Each scene shows the same named points in several views. A view is turned or mirrored, and shifted as a whole, has a little noise and may leave points out.
In the rows, 128 means zero.

Scene 1
View 1
Zelam: [134 106 163 106 130 169 120 147 146 128 116 132 142 101 157 127 143 167
 129 108 130  83 109  84 125 161 101 116 127 126 134 138]
Pesi: [157 105 167  94 118 182 107 154 159 135 111 135 137 116 148 147 141 174
 147 106 121  58 116  94 132 156  93 118 137 173 143 128]
vam: [135 118 185 124  97 182  90 164 127 148 132 116 122  96 151 146 127 160
 155 139 103  71 141  91  95 138 108 114 162 137 107 140]
koleg: [172 116 173 109 113 139 118 134 156 148 111 139 131 100 180 159 150 165
 149 115 139  67 126 101 135 143 162 141 111 167 139 155]
Tupa: [189 115 149  80 145 134 117  86 156  76  73 167 181 105 129 164 130 119
  74 120 193  85  96  81 155 146 113 142 147 100 151 181]
zel: [139 143 164  99  99 133  93 113 156  72 123 105 147 104 164 143 145 133
 121 126 160 137 164  54 129 121 118 123 165  96 116 167]
Vuvan: [152 128 172 128 122 146  96 126 120 113 109 144 146  76 141 148 123 125
 106 154 144  95 130  76 104 136 122 124 160  81 111 182]
fosuv: [121 160 143  92  81 145 102 146 200  76 140  87 115 128 195 132 172 161
 157  74 141 146 191  35 162 120 116 124 148 139 148 140]
bedo: [139  97 178  99 142 124 118 100 126  93 108 120 184  85 153 126 136 149
  90 145 174 108  83  91 119 159 113 107 121  82 108 153]
Bepez: [118 129 156 111 104 175 112 167 169 129 132 120 113 111 173 129 155 170
 160  89 108  94 151  63 136 143 108 117 133 142 145 132]
Vetek: [146 112 167  92 114 134 120 126 164 113 116 112 146 109 183 137 163 173
 137 107 153 103 125  85 142 149 137 119 109 151 133 138]
vipe: [153 138 156 140 133 144 112 123 124 117 102 173 148  75 139 151 124 110
  92 138 149  90 121  68 118 140 130 133 151  58 128 197]
giso: [182 135 151  88 123 166 102 119 165  91  89 156 149 119 135 169 134 130
 112 113 157  77 137  70 151 131 100 138 173 135 156 167]
zav: [122 151 143 118 103 193  94 162 164 103 125 133 118 112 141 139 136 133
 137 101 111 106 162  37 128 128  71 115 187 104 146 153]
nar: [137 118 185 134 109 172  76 141 100 119 120 129 144  74 118 149 107 128
 115 177 121  83 132  79  77 132  90 108 196  80  93 169]
fulol: [163 100 164  74 120 164 118 132 170 117 104 126 151 125 161 145 146 182
 137  95 143  72 114  93 151 157 105 119 121 181 149 120]
letap: [125  90 220  79  74 139  82 145 147 117 153  27 142 112 204 124 161 218
 185 144 127 114 151 109 100 142 127  96 131 202  82  92]
View 2
fosuv: [111 141 162  90 170 126 168  30  67  80 110 137 105  83  74 148  90 128
 101 115  61 128 148  65  98 147 180 148 102 100 131 103]
Vuvan: [102 148 113 140 156 154 102 102 152  93 114 133 125 151 160 105 104  97
 122 130 158 122 131  90 145 147 132 123  98 131 126 128]
Pesi: [111 150 164 135 147 110 154  92 125 101 122 168  92 115 114 100 144  80
 132 108 116 134  85 107  56 118  96 112 126 113 126 133]
koleg: [137 135 136 134 113 137 124  74 145  80 132 121 115 142 111  81 125  79
 110  89 105 113 112 115 118 132 118 124 133 125 151 108]
Tupa: [122 212  77 146 145 117 141 136  90  95 106 126 124 187 147  81  96  69
 119 131 147 151 154 152 111 132 147 144  96 138 140 112]
zav: [ 96 162 143 133 195 159 142  66 100  87 112 164 100  89 132 152  90 109
 131 139 125 140 122  69  95 140 140 136 103 120 100 151]
bedo: [ 86 146  97 106 126  89 109 126 132 117 117 136 141 178 151  90 139 105
 108 157 155 109 140 121 123 156 137 127  86 128 155  97]
vam: [ 98 108 173 131 157 147 124  87 165  87 126 159 106 105 137 112 130 106
 129 107 136 123  89  65 107 135 103 107 109 110 112 138]
fulol: [121 157 153 120 131  87 167  96 103  96 121 154  97 134 101  98 140  78
 120 110 104 134  99 125  58 120 112 118 122 111 144 112]
Bepez: [115 132 160 115 151 135 137  46 113  95 129 158 102  88 103 133 125 102
 122 130  91 116 106  78  74 141 117 120 125 115 124 131]
giso: [123 195 117 151 162 141 157 106  97  76 105 139 100 146 129 100  89  72
 126 109 126 161 132 118  96 122 140 143 110 120 123 130]
vipe: [113 170  81 149 145 169  85  90 140  87 118 132 133 153 160 106  92  83
 122 141 155 117 140 105 145 152 138 135 109 150 129 132]
Vetek: [104 129 151  89 129  89 152  78 106 100 116 137 116 132 101 110 141 110
 103 117  95 112 127  97  94 140 141 127 106 110 147  93]
View 3
fosuv: [111 138  98 168 153 101  80 203 145  84 141  78 130 114 162 110 101 130
  96 101 169 121 158 166 133  95 132 128 177  89  70 118]
Pesi: [139 131 152 156 114 102 142 161  97 104 138  96  86 107 136 156 124 132
  81  93 124 128 130 127 129 144 164  87 150 170 155 101]
vam: [108 106 154 161 113  80 141 162  98 129 193 109  90 114 151 124 130 131
  92  97 105 111 132 102 135 160 158 118 180 143 145  75]
Bepez: [123 127 135 175 127  92 107 173 116 103 145  88  93 110 177 125 127 134
  92 105 135 106 130 135 125 121 155  98 179 136 114 108]
giso: [ 92 126 147 145 109 101 150 170  73  73 127  90 150 106  90 166 122 112
  76 109 129 166 125 130 119  97 126 135 157 140 132  98]
zav: [106 111 151 170 112  72 114 207  81  75 180  71 115 106 141 121 112 122
  65 112 120 110 107 130 125 100 141 140 177  98 113 114]
zel: [ 79 124 107 154 112 105 115 172 112  95 163 113 162 116 115 107 116 123
 109 112 116 147 146 125 126  97 134 173 160  96  99 100]
letap: [147 132  93 135 143 131 112 160 176 172 190 144  74 134 169  95 101 158
 132  53 140 117 197 135 156 201 175 115 141 140 134  78]
Tupa: [ 91 139 135 138  78 127 148 140  72  72 101 117 182 107  60 168 135 100
  94 134 102 190 129 119 107  78 130 155 121 145 136 110]
Vetek: [132 145 108 156 121 131 107 151 140 116 133 121 122 119 142 120 120 131
 122 104 132 136 161 135 128 125 157 119 140 141 118 105]
Vuvan: [ 75 110 144 164  83  87 141 145  74 110 170 127 148 117 114 123 144 109
 113 129  80 141 122  87 115 112 144 162 165 128 127  85]
nar: [ 82  91 156 155  71  73 153 158  62 124 221 126 126 117 110 110 130 119
  93 113  65 126 115  77 129 145 154 173 164 111 147  79]
fulol: [143 147 138 143 123 126 135 157 113 100 112 103 104 112 127 156 117 134
  90  95 136 143 147 139 125 134 159  85 130 172 147 112]
Zelam: [132 129 144 165  93 112 126 153 100 103 140 111 105 112 142 135 132 130
 102 123  96 119 127 119 117 122 171 105 140 152 139 114]
View 4
vipe: [111 103 101 107 182 109 133 150 122  99 128 189 155 109  91  83 122  98
 136  34 149 110  87  98 160 173 153 120 183  85 135 142]
koleg: [120 139 129  94 173 126 170 162 119 143 120 167 122 140 117 114 113 113
 117  86 141 111 137 105 129 173 134 156 152  63 116  80]
fosuv: [143 166 140  63 147 134 148 186 132 110 126 129  67  87  94 108 124 158
  83  80 129  76 199 132 133 150 127 139  77  83 201 172]
vam: [153 132 128  69 174 142 145 175 145 101 110 148  90 131  99 115 138 119
 152 116 170 161 124 102 106 131 156 145 149  86 118 123]
letap: [200 168 146  59 196 128 129 208 138 129 113 138  32 122 147 146 123 144
 120 172 158 179 156 127  82 174 106 176  57  85 115 107]
Zelam: [146 130 124  97 177 131 138 145 138 124 101 147 105 114 100 135 118 101
 165  90 151 111 153 107 133 159 121 151 152 116 136 126]
giso: [ 74 140  87 106 159 108 151 155 144 123 143 144 131 102 104 102 120 121
 157  54 150 105 179 123 123 183 157 123 156  69 141 140]
Tupa: [ 70 127  71 136 184  74 124 136 131 136 143 173 159  93 120 113 104 101
 166  29 143  89 157 127 145 229 138 128 163  78 134 138]
bedo: [145 119 102 123 212  87  96 149 122 124 119 188 127  97 126 130 106  93
 156  70 146 121 104 118 148 221 108 148 139 116 120 135]
Bepez: [153 139 142  71 156 154 159 157 136 111 104 133  85 115  83 124 127 128
 130  96 147 101 168 108 126 122 136 150 131 104 162 133]
Vuvan: [128 119 102  99 185 112 126 164 130  93 126 184 132 107 101  95 131 106
 144  60 156 138  89 104 140 176 155 124 164  83 127 140]
fulol: [115 151 115  98 171 124 155 147 143 154 115 127  94 119 119 150 109 113
 168 102 152 103 207 123 112 177 117 166 134 100 128 105]
nar: [139 116  99  88 189 116 110 181 144  71 126 175 113 107 103  89 145 104
 169  84 179 187  72 103 121 152 173 113 171  90 111 157]
zav: [120 137 110  82 146 139 142 158 156  87 118 121  94  93  72 104 138 128
 161  69 159 103 184 120 125 129 164 116 146 105 177 182]
Pesi: [121 141 119  91 164 141 159 149 149 137 111 126  98 126 102 138 124 112
 173 110 167 125 187 111 103 150 139 155 150 100 122 104]
zel: [130 144 110  89 177  99 120 186 133  97 141 169 103  86 108  90 128 133
 108  60 139 115 135 133 142 187 138 122 104  78 165 172]

Which points are out of place in each view (at most two, in the order of its rows)? Write none if all are in place.
view 1 | koleg, Vetek
view 2 | none
view 3 | none
view 4 | zav
